Each scene shows the same named points in several views. A view is turned or mirrored, and shifted as a whole, has a little noise and may leave points out.
(in the rows, 100 means zero)

Scene 1
View 1
j_63: 118,102,91,110,101,85,85,110,96,92,130,94,86,114,110,110,106,113,92,114,102,114,96,90,115,108,118,114,105,112,102,95,108,120
j_373: 112,107,91,97,103,86,82,111,100,102,122,103,85,105,122,103,108,111,89,99,90,108,78,88,113,109,102,107,100,110,107,94,123,113
j_630: 109,87,96,100,91,85,93,107,93,108,109,100,91,104,103,111,103,108,95,122,108,106,97,98,100,102,114,94,94,108,91,105,109,116
j_310: 101,81,92,107,91,71,88,103,87,125,112,92,109,90,111,106,94,106,98,127,114,111,87,100,101,98,121,76,76,107,95,92,126,119
j_951: 108,93,95,109,102,78,91,101,95,112,113,87,95,97,112,101,100,101,103,113,107,112,94,98,115,105,117,90,89,105,98,87,116,115
j_796: 110,95,94,108,101,77,86,107,96,105,122,90,95,102,113,106,102,107,95,114,105,112,92,92,110,104,116,99,93,110,99,92,117,118
j_471: 111,97,107,78,90,103,105,104,99,109,85,113,70,104,112,98,115,92,104,90,81,95,100,104,94,106,93,87,103,103,83,113,98,95
j_703: 99,82,87,126,103,57,81,100,88,121,129,73,123,88,114,109,86,110,100,138,128,121,85,96,118,100,136,82,75,106,105,73,132,130
j_975: 104,77,94,115,89,75,93,105,87,113,114,90,102,99,99,114,94,108,97,137,126,112,104,99,101,98,126,87,85,109,90,99,110,125
j_499: 102,77,110,90,90,91,111,97,93,128,80,99,88,89,106,93,104,85,112,106,102,99,104,114,94,102,106,67,85,99,77,106,104,98
j_507: 107,84,94,120,101,72,93,99,91,111,116,76,102,97,104,104,94,102,107,129,120,116,108,103,114,101,127,88,92,107,92,85,109,120
j_832: 108,96,99,105,104,84,94,98,97,110,108,88,89,96,116,96,106,94,106,105,99,109,96,101,117,107,112,90,95,105,93,87,111,108
j_48: 108,103,95,98,106,84,88,105,100,110,111,97,89,98,124,94,109,101,99,97,92,109,82,94,112,106,106,93,95,105,102,88,121,110
j_23: 97,82,99,106,101,70,94,96,91,130,102,86,109,80,118,95,97,93,108,117,111,109,88,107,109,99,118,68,75,100,91,82,127,111
j_976: 111,87,103,106,99,86,105,96,94,109,99,87,90,99,105,99,104,93,110,113,109,107,112,107,107,104,114,87,96,103,85,96,98,107
View 2
j_471: 93,85,103,85,78,87,80,109,97,70,98,96,103,103,96,98,99,109,123,113,106,99,72,101,94,123,108,83,94,96,101,117,101,96
j_975: 118,123,97,98,82,99,105,79,113,110,99,86,91,113,103,82,85,96,101,99,94,115,109,111,98,86,100,121,96,108,92,91,97,74
j_832: 97,100,101,93,89,88,102,97,91,111,87,80,81,90,96,99,88,112,116,111,100,106,103,113,97,102,106,104,105,96,99,107,94,86
j_48: 90,93,95,93,91,80,95,93,90,117,89,78,80,99,93,104,97,108,115,123,100,104,99,108,103,111,104,98,110,93,94,107,101,85
j_630: 107,105,98,95,81,88,90,87,111,103,98,87,90,112,100,90,88,95,107,110,101,108,100,104,95,100,100,106,99,102,97,97,103,81
j_310: 109,114,91,101,83,94,116,80,94,114,104,83,86,112,104,91,96,102,99,107,92,116,101,117,107,84,102,117,102,106,81,94,97,77
j_976: 105,105,111,87,83,98,90,100,102,81,92,87,93,92,100,90,85,111,124,100,101,104,93,111,89,102,106,103,93,98,107,107,91,89
j_373: 84,87,91,97,91,71,87,91,99,129,89,77,78,106,88,107,94,101,108,127,105,103,105,100,104,120,103,98,113,90,97,102,108,83
j_63: 93,95,105,92,92,75,70,88,119,127,83,76,75,107,90,100,79,96,108,120,109,104,113,92,92,119,99,104,108,92,113,98,108,78
j_23: 105,113,94,97,82,101,127,86,78,109,99,83,87,96,104,95,98,114,110,108,90,116,96,128,108,82,106,112,103,106,77,102,89,83
j_507: 112,119,107,97,87,100,108,83,104,116,89,78,80,94,100,87,79,104,111,98,96,112,116,116,96,83,103,124,99,103,101,97,92,77
j_796: 100,106,96,96,89,84,95,83,104,124,89,78,81,105,97,97,85,102,108,114,100,110,112,107,100,101,103,109,106,99,96,97,101,79
j_951: 102,104,98,94,86,89,104,88,96,119,90,78,79,97,98,98,89,108,111,111,99,110,107,115,99,95,105,111,104,99,96,101,95,81
j_499: 106,105,102,90,76,104,107,102,88,69,104,95,104,95,105,88,99,116,125,100,98,107,75,119,99,97,108,97,91,106,90,110,89,92
View 3
j_951: 103,121,109,104,98,93,108,118,110,99,98,105,99,105,88,87,95,89,97,85,94,114,111,111,98,94,100,101,107,94,115,99,106,100
j_373: 112,126,106,102,93,82,106,119,104,102,101,119,90,98,81,83,91,100,102,93,86,124,92,97,101,81,117,121,97,105,121,89,89,94
j_796: 107,117,105,99,101,84,114,117,108,102,98,110,94,107,81,84,92,90,97,87,91,112,106,109,98,90,105,105,107,100,114,96,103,99
j_703: 116,118,93,93,112,84,121,129,110,80,90,118,84,129,87,77,105,88,101,65,101,99,133,130,92,108,90,86,124,73,104,93,116,98
j_976: 83,112,127,114,96,101,100,110,110,115,104,85,117,92,101,101,90,80,89,98,92,107,102,104,103,89,94,96,99,102,116,108,112,111
j_48: 102,135,119,115,92,92,91,119,105,104,97,109,96,104,92,91,103,100,108,84,98,130,99,104,96,84,105,110,99,93,124,93,94,92
j_630: 102,107,112,94,100,90,110,120,108,99,104,101,99,97,95,92,98,87,92,99,86,98,103,102,106,96,100,108,103,105,107,99,107,112
j_471: 82,117,138,114,85,100,84,111,107,120,112,89,115,78,109,113,100,93,97,107,88,112,84,84,109,82,109,116,84,112,118,102,95,112
j_507: 101,110,107,103,107,93,121,119,111,100,95,98,104,111,87,83,91,78,91,80,94,103,121,122,96,102,93,87,114,92,110,102,118,102
j_63: 114,114,97,98,101,84,124,114,108,104,96,108,97,99,72,76,77,85,88,99,82,115,98,104,102,87,113,111,104,111,116,98,103,98
j_975: 103,100,105,88,106,88,119,121,111,93,100,101,99,107,95,89,100,81,89,88,88,86,118,118,99,105,93,95,114,94,101,102,117,115
j_310: 105,114,110,92,101,91,106,126,106,89,98,109,92,113,100,92,111,91,100,78,95,95,117,113,98,104,93,99,111,87,103,92,110,110
View 4
j_310: 93,101,103,99,70,96,96,106,90,86,85,104,101,88,108,107,95,97,102,81,81,92,106,87,100,104,99,94,88,77,121,109,90,112
j_703: 91,116,95,102,56,90,90,102,81,70,60,108,99,89,118,109,99,90,110,74,71,104,94,83,90,91,100,74,96,63,121,122,89,112
j_48: 107,99,113,96,107,109,97,111,112,89,97,102,107,104,114,93,100,106,103,83,90,90,100,107,93,98,81,100,89,74,100,108,104,104
j_499: 108,82,105,80,95,107,109,102,94,100,128,101,96,87,84,111,92,100,110,95,100,95,105,96,105,126,100,123,91,95,115,102,80,114
j_975: 93,96,96,99,64,90,93,110,92,89,82,117,101,86,105,106,95,96,95,87,91,89,93,72,108,102,101,86,99,95,115,114,85,120
j_63: 104,99,107,101,93,97,89,123,119,89,78,122,114,104,120,86,103,105,89,84,102,81,82,88,97,91,80,84,101,90,90,112,105,113
j_507: 102,100,92,92,75,94,93,108,94,81,80,121,102,88,105,103,102,92,108,83,92,101,84,81,95,100,94,91,107,84,107,118,86,115
j_630: 99,89,106,98,84,99,95,114,104,95,94,114,104,95,108,94,96,102,90,89,98,82,97,86,106,105,92,96,92,97,105,106,94,115
j_23: 102,104,100,88,81,102,101,97,88,82,95,97,95,89,100,113,96,95,120,80,78,104,108,97,92,110,98,103,87,70,123,113,88,109
j_832: 111,97,104,88,102,107,98,110,107,88,98,109,104,99,105,97,102,100,109,83,96,96,91,101,93,104,84,102,97,82,99,115,96,109
j_951: 105,98,102,93,89,101,94,110,101,86,88,111,105,97,110,100,100,98,107,82,92,96,91,95,93,99,87,93,95,79,105,115,96,110
j_796: 103,100,105,99,87,98,92,117,106,88,82,113,107,98,114,93,99,102,97,82,92,90,92,91,93,95,86,88,94,82,101,112,100,111
j_373: 102,100,118,106,106,105,92,118,122,91,88,107,112,109,121,83,102,113,91,82,91,80,97,106,93,92,77,90,85,75,94,108,112,104
j_976: 113,84,99,80,100,104,100,110,102,95,112,117,103,90,92,99,99,99,105,93,107,92,86,91,101,114,91,112,104,104,97,112,85,115
j_471: 109,79,113,87,107,109,106,112,112,107,127,106,102,98,92,97,93,108,97,97,110,79,105,101,109,119,88,123,90,101,101,98,94,113
View 5
j_23: 93,115,68,104,92,99,83,104,113,96,103,113,77,109,100,97,110,99,99,96,79,78,89,108,101,78,102,96,99,102,107,100,99,96
j_796: 110,112,81,117,103,100,97,102,108,90,114,104,80,112,105,114,94,105,101,110,90,112,101,112,92,105,90,110,101,88,97,90,101,87
j_976: 116,101,103,109,104,90,107,107,101,97,108,107,96,130,113,108,102,99,97,114,104,98,102,82,92,91,99,85,97,103,103,117,115,90
j_310: 90,107,76,108,98,98,88,110,109,95,98,113,78,109,107,103,100,102,106,104,82,90,96,113,97,91,100,117,96,96,107,95,92,93
j_703: 89,113,40,120,100,92,71,108,115,92,109,125,63,105,94,109,100,106,103,101,73,101,83,138,92,95,100,141,109,90,103,74,87,82
j_507: 112,102,69,119,104,84,90,112,108,96,111,124,82,125,102,109,102,103,94,110,94,102,92,107,88,94,102,116,108,97,104,98,104,83
j_951: 109,113,78,112,103,97,93,98,109,89,116,108,80,115,104,109,101,104,98,105,91,103,97,107,93,98,94,101,103,94,99,94,105,89
j_630: 103,103,96,111,103,100,103,110,103,94,102,106,89,115,113,111,96,101,106,112,96,107,106,100,93,103,96,109,90,93,101,102,99,91
j_499: 99,103,106,97,94,99,101,108,103,100,98,106,94,119,115,95,108,97,101,106,94,76,97,78,101,79,105,74,88,108,113,123,105,99
j_832: 119,115,89,110,102,97,98,96,107,91,120,103,91,120,108,110,105,102,93,107,98,99,99,92,94,90,94,78,105,100,96,107,118,93
j_471: 112,112,127,99,101,113,117,97,100,93,103,86,100,114,124,106,97,97,105,109,101,99,115,73,104,95,89,66,86,96,100,120,113,100
j_373: 112,125,91,112,105,112,105,89,112,83,118,85,83,98,107,117,92,108,102,107,87,119,114,112,98,113,81,96,98,82,91,88,104,94
j_48: 109,125,86,110,102,111,99,90,110,86,118,89,83,102,105,111,99,103,100,105,89,107,108,105,102,100,85,88,101,90,92,92,107,94
j_63: 119,111,89,121,109,100,105,101,102,87,119,101,87,114,108,124,90,110,102,117,98,130,110,110,89,117,86,116,103,82,89,91,106,85

In a view up to two points have been moved. Name them for each view, in the order of its rows, or write none.
view 1: j_976
view 2: j_63
view 3: j_48
view 4: j_471
view 5: j_703, j_832

Scene 2
View 1
j_958: 82,107,109,114,97,97,85,103,109,121,99,93,92,102,84,83,117,99,89,100,113,112,93,99,100,95,104,124,88,86,101,84,114,97
j_34: 107,110,114,99,92,88,99,105,91,99,108,94,114,88,80,102,100,118,110,125,82,111,106,87,92,90,93,89,99,71,118,90,103,91
j_657: 94,106,100,104,91,92,79,97,93,95,87,97,101,98,89,75,104,101,98,95,117,104,106,99,87,100,104,112,88,99,107,91,110,109
j_929: 90,110,104,109,86,91,97,104,97,98,107,107,105,103,89,108,117,103,106,115,102,106,108,98,95,100,97,94,86,73,109,92,107,103
j_903: 110,107,102,97,87,87,92,97,85,83,100,101,116,93,87,95,100,110,114,110,97,104,115,95,85,97,95,89,92,86,116,93,104,101
j_733: 95,113,104,103,91,94,78,103,90,92,82,98,97,93,88,80,102,106,94,104,109,102,104,91,90,101,106,107,92,88,111,95,108,114
j_406: 107,110,110,98,93,87,92,102,90,97,101,93,111,88,79,93,97,116,107,121,88,109,106,86,90,90,95,94,99,76,115,91,105,95
j_281: 101,105,106,102,91,90,94,99,96,101,106,97,111,96,83,94,107,106,108,110,101,109,108,98,91,94,95,101,91,84,111,87,105,93
j_407: 89,109,106,108,91,91,93,104,96,102,102,101,102,98,86,99,112,104,101,112,102,107,105,96,96,99,99,100,90,77,109,90,108,102
j_578: 86,115,103,108,93,96,71,104,94,100,73,97,88,96,90,71,104,100,84,96,117,103,97,92,91,102,113,119,91,92,105,95,113,120
j_46: 100,118,109,98,88,89,89,109,85,84,89,102,106,86,86,99,95,116,102,125,88,104,107,81,90,98,101,86,99,67,118,99,105,112
j_555: 99,117,106,100,87,90,88,108,83,83,86,103,105,89,88,97,99,114,102,121,94,101,108,82,89,100,103,88,98,70,117,99,106,114
j_562: 112,102,96,92,92,89,77,90,83,83,87,96,113,92,87,68,95,104,108,90,114,103,115,98,79,97,99,108,89,111,111,90,106,106
j_259: 95,113,110,105,91,92,90,106,93,101,96,98,102,93,85,95,104,111,98,118,95,106,103,88,94,97,100,99,96,74,112,93,107,104
j_879: 101,108,99,100,90,91,77,96,86,87,84,99,103,94,90,75,99,103,100,97,114,101,110,94,84,101,104,106,91,98,111,94,108,113
j_404: 105,106,103,95,95,92,71,94,87,93,75,88,103,89,83,59,91,108,95,92,111,106,106,90,84,93,104,118,97,108,109,91,109,107
j_272: 91,110,112,107,94,93,91,105,100,109,102,94,100,96,81,94,109,108,97,116,97,111,98,92,97,94,99,106,96,75,108,89,109,96
View 2
j_929: 113,103,90,109,120,93,107,121,91,117,75,107,100,91,101,98,86,104,114,94,108,106,95,97,127,96,114,100,100,116,93,111,107,83
j_657: 99,99,98,120,113,107,113,97,96,99,94,106,98,87,112,107,93,109,108,116,106,98,96,100,106,96,99,109,106,114,86,79,102,99
j_562: 96,107,103,119,116,112,117,88,95,96,88,104,88,88,120,100,94,112,104,119,117,98,95,94,92,99,85,106,112,107,98,82,106,89
j_406: 110,115,89,103,109,84,106,116,102,119,77,102,93,89,109,96,104,110,105,94,112,96,101,100,108,94,98,103,102,112,104,113,109,86
j_903: 110,110,97,108,119,98,112,107,93,113,72,106,90,92,113,94,91,110,109,100,118,105,95,95,109,99,98,96,105,108,105,110,109,78
j_404: 95,107,97,117,108,102,113,93,105,97,98,101,91,85,117,106,105,114,101,118,109,89,99,100,91,95,86,114,108,110,92,77,103,100
j_958: 100,94,87,109,115,84,101,113,105,102,107,99,112,85,96,116,91,102,118,106,93,92,102,102,119,89,108,123,104,120,74,79,101,102
j_578: 98,95,92,131,101,111,115,100,98,101,98,111,100,85,107,111,103,112,98,120,100,95,96,109,112,98,107,114,100,119,79,75,99,115
j_407: 109,102,91,110,117,92,105,117,95,112,86,105,102,90,100,103,89,104,113,100,104,103,97,100,123,95,110,107,101,117,88,100,106,90
j_46: 113,112,87,117,101,97,112,119,94,122,67,111,91,90,108,93,108,115,96,96,113,102,97,105,119,99,110,95,94,115,104,119,105,94
j_879: 100,103,98,124,111,111,116,96,95,102,87,109,92,88,114,101,97,110,102,116,112,99,94,100,104,100,99,104,105,111,92,85,104,97
j_272: 107,106,83,104,109,79,102,121,107,113,95,100,105,86,99,107,102,107,111,96,100,93,105,102,116,89,106,115,100,119,88,100,104,96
j_34: 115,119,88,98,111,79,105,122,101,125,70,102,91,91,107,93,105,111,105,88,115,99,102,98,112,94,101,98,99,111,110,127,109,80
View 3
j_555: 82,84,115,90,97,98,102,102,103,85,95,91,84,83,117,91,100,86,113,105,104,103,105,111,103,107,93,122,92,90,82,105,80,88
j_578: 91,96,116,94,102,91,103,104,114,100,102,105,106,96,105,90,102,84,75,93,96,94,101,101,97,114,91,88,104,95,88,93,107,87
j_879: 94,88,103,99,107,101,94,103,107,93,105,104,99,90,109,99,106,89,89,92,97,107,110,95,100,110,87,104,97,101,90,95,99,98
j_733: 90,92,111,94,100,95,99,103,108,93,102,101,97,90,108,94,104,86,91,96,98,100,104,104,99,112,92,101,100,97,86,98,98,90
j_929: 85,76,113,100,89,111,108,90,102,84,87,98,85,89,109,97,106,85,126,102,99,98,96,114,110,110,97,105,110,109,100,101,91,80
j_34: 92,93,108,97,90,104,98,93,90,72,93,90,75,82,107,90,109,92,133,105,105,111,109,128,113,110,108,122,106,99,83,105,79,95
j_903: 91,80,101,101,100,109,95,98,96,80,99,96,83,83,112,102,108,91,122,98,100,114,112,107,108,106,93,121,95,106,91,102,85,99
j_562: 101,90,93,104,113,103,87,105,100,90,112,106,99,90,106,106,110,93,89,89,94,117,117,91,101,109,87,107,95,107,92,95,100,112
j_407: 88,85,112,99,92,106,105,93,103,85,90,101,88,90,104,95,107,88,116,101,98,98,98,116,109,111,99,101,111,106,97,99,96,84
j_259: 89,93,114,95,91,100,103,96,100,84,93,96,87,87,107,90,105,88,114,102,102,100,103,118,108,112,103,108,107,97,86,101,90,86
j_272: 94,103,112,99,88,97,104,92,98,82,90,98,87,91,98,85,111,91,113,102,101,98,100,129,112,115,113,98,119,101,86,98,96,85
j_404: 102,104,99,101,108,94,89,104,103,90,111,107,102,92,99,96,112,94,80,89,97,110,115,101,101,113,96,97,104,102,83,94,105,109
j_958: 97,103,110,103,90,100,106,89,105,91,93,108,98,98,91,89,113,88,98,96,94,92,95,119,109,119,107,77,126,109,97,92,113,83
j_657: 95,95,105,99,102,98,97,101,106,92,103,105,100,92,102,96,108,90,89,93,97,103,107,104,102,113,95,96,104,102,89,93,104,97
j_281: 96,94,103,103,95,106,100,91,96,82,95,101,87,89,100,94,114,92,115,99,98,106,104,119,111,112,104,101,115,108,94,98,97,92
View 4
j_562: 94,112,92,92,104,105,106,89,104,112,94,106,89,93,91,105,104,97,101,91,116,94,89,100,124,105,115,105,113,91,95,91,103,104
j_958: 111,84,109,91,83,102,96,120,94,115,118,99,90,102,115,94,101,83,103,92,109,100,103,98,107,114,79,92,96,93,75,100,82,107
j_903: 95,111,79,93,114,104,111,91,114,116,99,108,92,106,96,100,96,89,87,91,114,97,80,100,97,98,111,86,107,84,99,102,97,108
j_555: 89,101,81,92,107,108,114,100,99,109,97,103,105,101,90,87,99,86,83,87,113,93,79,94,80,88,102,78,99,84,96,114,99,105
j_406: 98,107,80,92,102,103,114,101,111,106,105,105,84,113,102,88,91,87,87,93,123,90,76,98,89,97,101,81,104,88,96,104,95,101
j_879: 93,100,96,90,100,107,106,97,92,112,96,102,101,88,90,101,108,94,101,86,110,93,93,94,114,101,106,101,104,89,91,99,101,105
j_657: 99,97,102,91,96,104,102,101,92,114,100,100,98,89,97,100,108,92,105,89,108,96,97,96,117,106,101,102,103,90,87,98,96,106
j_46: 90,103,79,92,107,108,115,100,101,105,99,104,102,105,91,85,96,85,81,89,116,90,75,94,77,87,103,74,99,84,98,116,98,102
j_404: 95,103,100,89,87,105,106,103,91,102,98,100,89,89,94,97,106,97,108,90,120,86,91,95,126,107,103,105,111,97,87,91,103,97
j_34: 99,108,76,94,105,105,115,102,117,108,109,106,81,120,105,87,86,84,80,94,125,91,73,100,80,98,98,75,103,86,96,108,91,103
j_281: 104,103,87,92,103,103,106,101,112,116,109,105,85,110,107,97,95,85,92,93,115,101,88,102,100,105,99,88,103,87,91,100,89,108
j_733: 94,95,97,91,95,106,106,103,88,109,99,100,105,92,91,94,105,91,98,87,110,92,92,94,104,98,99,93,99,89,89,106,99,104
j_929: 105,95,88,93,110,104,106,101,111,126,110,105,98,109,106,97,97,78,87,91,104,109,91,101,86,100,95,79,94,82,89,109,82,114
j_259: 99,97,89,91,99,104,109,108,100,109,108,102,96,107,102,89,96,84,89,89,116,94,85,96,87,97,94,81,97,87,89,108,91,106
j_407: 104,95,91,91,102,103,103,105,105,118,111,104,96,107,105,95,99,83,91,91,109,102,91,98,91,103,93,83,96,86,88,106,87,110
j_272: 107,93,95,93,88,104,104,115,102,108,116,100,86,112,112,86,93,83,93,93,119,94,88,98,91,104,84,82,99,92,83,105,86,103

In a view up to two points have been moved. Name them for each view, in the order of its rows, or write none.
view 1: j_404, j_272
view 2: j_929, j_34
view 3: j_657, j_281
view 4: j_562

Scene 3
View 1
j_726: 113,115,117,109,106,115,106,86,93,119,88,87,88,90,115,96,83,109,96,101,80,106,90,106,112,106,87,109,103,96,107,121,133,78
j_291: 99,105,110,113,96,101,109,92,87,116,93,105,96,100,100,103,88,93,107,94,95,101,110,104,107,120,99,89,104,95,99,102,103,90
j_451: 102,105,114,112,93,91,101,89,86,116,95,109,89,106,102,105,93,88,97,95,93,99,112,100,107,120,110,87,96,89,98,101,97,101
j_97: 103,107,115,109,92,97,108,92,85,118,90,108,95,104,104,102,91,91,105,97,94,101,114,102,111,120,105,89,102,90,97,99,105,95
j_944: 93,94,94,112,97,100,100,90,91,103,108,101,89,95,94,104,91,92,100,92,96,93,97,102,95,121,100,90,105,99,106,105,79,88
j_805: 105,106,109,108,100,105,101,89,90,115,97,97,87,95,107,100,89,98,96,99,87,99,96,102,106,112,97,99,101,92,104,111,105,88
j_179: 103,118,130,123,93,92,106,86,87,124,86,105,86,109,101,103,88,94,103,92,96,103,121,103,115,127,109,88,92,92,95,102,119,103
j_616: 90,93,93,111,96,105,109,96,88,105,105,104,99,96,94,104,90,92,108,92,98,95,101,104,97,122,98,90,113,100,105,102,82,82
j_337: 107,104,109,99,96,106,113,95,85,117,87,106,100,98,111,100,91,95,102,101,88,104,107,103,111,109,99,95,108,88,101,104,108,86
j_711: 104,110,113,119,103,102,94,85,94,113,101,90,78,95,103,101,87,102,90,95,88,97,92,102,106,116,97,99,94,97,106,118,110,92
j_475: 97,100,99,112,101,108,103,90,92,108,103,96,93,92,99,102,87,99,101,94,92,97,93,104,100,117,92,95,107,100,107,110,98,83
j_227: 110,105,107,103,103,110,102,91,92,115,94,95,91,92,112,98,88,102,95,100,82,102,90,103,107,107,92,103,104,93,106,115,113,83
View 2
j_227: 93,106,103,88,99,107,112,76,85,95,127,105,78,105,98,95,101,105,118,101,103,104,104,97,118,109,111,93,116,90,94,101,87,96
j_337: 89,101,107,87,98,101,111,88,105,96,118,114,85,106,105,94,108,95,111,99,103,104,105,99,111,107,96,95,109,89,100,101,92,92
j_726: 92,111,97,92,100,108,114,71,72,91,134,100,76,101,99,97,101,105,121,106,102,104,106,94,111,107,118,92,123,87,101,100,85,100
j_97: 88,102,102,94,95,105,112,102,103,95,107,114,91,106,103,100,103,97,104,105,107,97,107,105,104,106,93,102,107,92,107,100,95,93
j_291: 88,104,105,93,95,107,112,101,98,97,108,109,89,109,103,100,102,99,104,102,104,98,108,101,109,107,94,100,99,95,99,95,95,93
j_475: 93,108,106,88,95,113,111,90,87,102,115,100,84,113,94,98,97,107,110,98,103,103,107,98,121,111,104,100,97,98,83,93,90,94
j_711: 94,109,93,94,93,113,115,89,76,94,118,103,85,103,90,101,91,111,111,107,108,96,107,105,117,107,112,101,115,94,97,97,87,99
j_805: 93,106,102,89,97,108,112,83,89,97,122,107,81,106,99,96,100,104,114,101,103,102,105,99,115,109,106,95,112,90,95,100,89,96
j_944: 96,102,105,87,90,113,112,99,95,105,105,104,90,114,84,97,91,113,102,95,105,101,107,106,129,111,97,104,92,102,75,91,92,93
j_451: 93,99,97,91,90,107,115,107,104,95,103,119,95,103,94,101,97,102,102,104,110,92,104,113,110,105,93,104,107,94,103,100,93,93
j_179: 85,107,90,102,94,110,114,111,93,87,102,113,94,102,105,107,101,99,101,114,111,87,108,109,92,101,95,104,112,91,122,98,97,96
View 3
j_711: 82,95,95,84,80,97,100,101,101,105,110,113,112,107,82,90,89,106,114,97,108,115,111,77,107,113,108,110,113,96,110,109,98,90
j_337: 84,102,89,95,91,96,113,96,98,101,104,119,100,92,84,107,105,102,106,96,114,103,118,92,113,105,101,116,92,103,115,107,101,101
j_227: 82,93,92,94,83,90,106,99,99,105,112,122,115,98,76,99,94,101,102,95,106,112,118,78,112,108,101,113,102,93,117,108,95,102
j_97: 86,105,93,92,94,102,106,100,95,95,99,109,95,99,91,104,104,104,116,99,115,100,111,98,105,106,108,111,93,109,108,106,104,97
j_616: 89,92,103,105,92,98,89,113,86,88,102,108,107,100,95,102,89,93,104,94,99,97,101,84,91,104,104,96,92,101,100,98,97,111
j_475: 85,90,99,97,86,94,94,106,93,96,105,114,112,104,85,98,88,98,105,94,100,103,108,78,99,109,104,101,97,96,105,104,96,104
j_944: 86,93,103,101,89,101,88,114,87,94,104,108,111,101,101,99,83,95,109,96,99,105,100,83,94,104,106,97,105,98,100,97,99,105
j_179: 84,111,90,77,92,106,106,95,102,96,96,104,87,107,85,96,106,113,126,100,122,103,109,100,108,113,116,113,97,115,107,111,107,84
j_726: 80,90,90,86,76,87,111,92,105,110,112,123,116,102,65,94,96,106,104,93,109,116,123,73,114,114,102,117,104,90,120,114,95,93
j_451: 85,108,93,90,94,107,103,105,93,96,101,106,98,99,101,104,99,105,119,100,115,106,106,99,106,105,108,109,106,110,104,102,106,94
View 4
j_805: 114,84,100,89,95,94,123,93,97,109,94,121,92,106,93,101,103,99,94,101,92,102,98,110,94,101,110,107,94,108,94,89,94,93
j_616: 109,88,102,99,100,107,112,90,91,106,98,108,87,90,106,92,90,83,92,102,107,103,107,104,98,105,106,94,85,107,108,87,103,98
j_711: 107,91,104,95,100,81,121,94,96,113,98,128,92,108,83,101,106,99,94,101,92,106,102,115,100,106,123,98,90,107,89,92,100,98
j_451: 110,91,92,94,99,95,108,103,101,108,105,112,104,92,93,84,104,102,87,97,88,110,108,97,96,90,111,84,90,100,97,85,98,95
j_179: 111,96,89,96,102,91,105,103,92,110,109,130,110,96,86,76,113,104,85,104,94,101,112,88,91,89,122,88,93,93,89,92,89,84
j_726: 117,84,103,85,96,85,131,90,95,112,92,136,91,118,84,109,109,102,96,103,89,97,93,117,91,105,118,117,99,112,83,94,89,89
j_97: 114,88,92,92,99,102,110,99,98,108,102,119,104,93,96,84,104,100,88,100,93,102,107,94,93,90,110,94,94,99,99,87,91,90
j_291: 112,88,96,96,98,102,112,95,93,108,101,118,96,94,99,86,100,94,88,102,101,102,106,98,95,97,112,95,91,103,100,89,95,91
j_337: 119,82,94,87,93,104,119,94,100,105,97,116,98,99,99,94,103,100,92,100,91,99,99,101,92,92,102,106,98,106,99,86,87,90
j_227: 116,82,102,87,97,92,127,91,97,110,93,123,90,109,92,106,102,99,94,100,91,99,95,115,94,103,111,111,96,112,93,89,92,94
j_475: 109,87,104,96,98,98,118,88,95,109,94,115,86,98,97,101,95,88,94,101,102,103,101,112,101,107,111,100,87,110,102,89,102,99
j_944: 104,88,106,99,101,98,114,95,98,106,98,102,86,91,100,96,89,86,92,98,100,112,107,112,103,105,108,89,82,108,107,86,110,106
View 5
j_97: 100,108,101,103,93,97,97,91,117,97,91,121,101,99,98,94,90,104,90,98,91,103,84,112,81,94,108,92,121,91,100,108,94,110
j_179: 96,110,104,106,88,94,95,92,120,112,86,129,93,96,89,89,98,101,90,90,89,106,87,111,73,99,107,86,128,92,107,128,101,109
j_291: 105,99,100,106,94,94,100,88,114,90,86,124,94,103,101,95,96,101,94,97,92,99,89,105,87,102,103,91,115,93,101,112,95,109
j_726: 120,98,113,117,97,94,101,93,123,80,111,116,110,92,91,93,95,104,106,108,94,96,96,127,69,86,97,82,111,67,117,102,88,95
j_451: 97,111,99,97,94,95,98,92,114,102,91,117,98,98,96,89,94,100,90,95,93,102,86,106,96,102,106,92,114,97,97,114,100,109
j_711: 114,102,108,107,98,92,102,93,117,91,105,116,101,94,90,85,100,99,102,103,95,97,100,116,86,97,95,81,103,81,115,115,100,93
j_227: 115,99,108,111,99,94,102,91,118,78,105,114,107,96,98,93,93,103,101,107,95,96,95,119,81,91,98,88,105,76,109,96,88,99
j_944: 108,96,98,98,101,91,105,88,107,79,94,113,94,104,106,89,98,97,100,101,97,92,98,96,112,110,94,90,92,98,99,108,101,102
j_805: 112,100,105,110,98,95,100,91,117,83,101,115,105,97,98,94,93,102,100,105,94,97,93,115,84,93,98,89,108,80,105,101,91,101
j_616: 108,90,96,102,99,92,104,86,106,74,87,119,90,107,111,95,96,98,98,100,96,93,95,94,106,111,97,94,97,99,96,106,97,108
j_337: 105,102,100,107,95,97,98,89,117,83,93,119,104,100,104,98,88,104,93,101,93,101,84,113,82,93,105,96,118,86,98,96,88,113

In a view up to two points have been moved. Name them for each view, in the order of its rows, or write none.
view 1: j_726, j_805
view 2: none
view 3: j_337
view 4: j_616
view 5: j_97
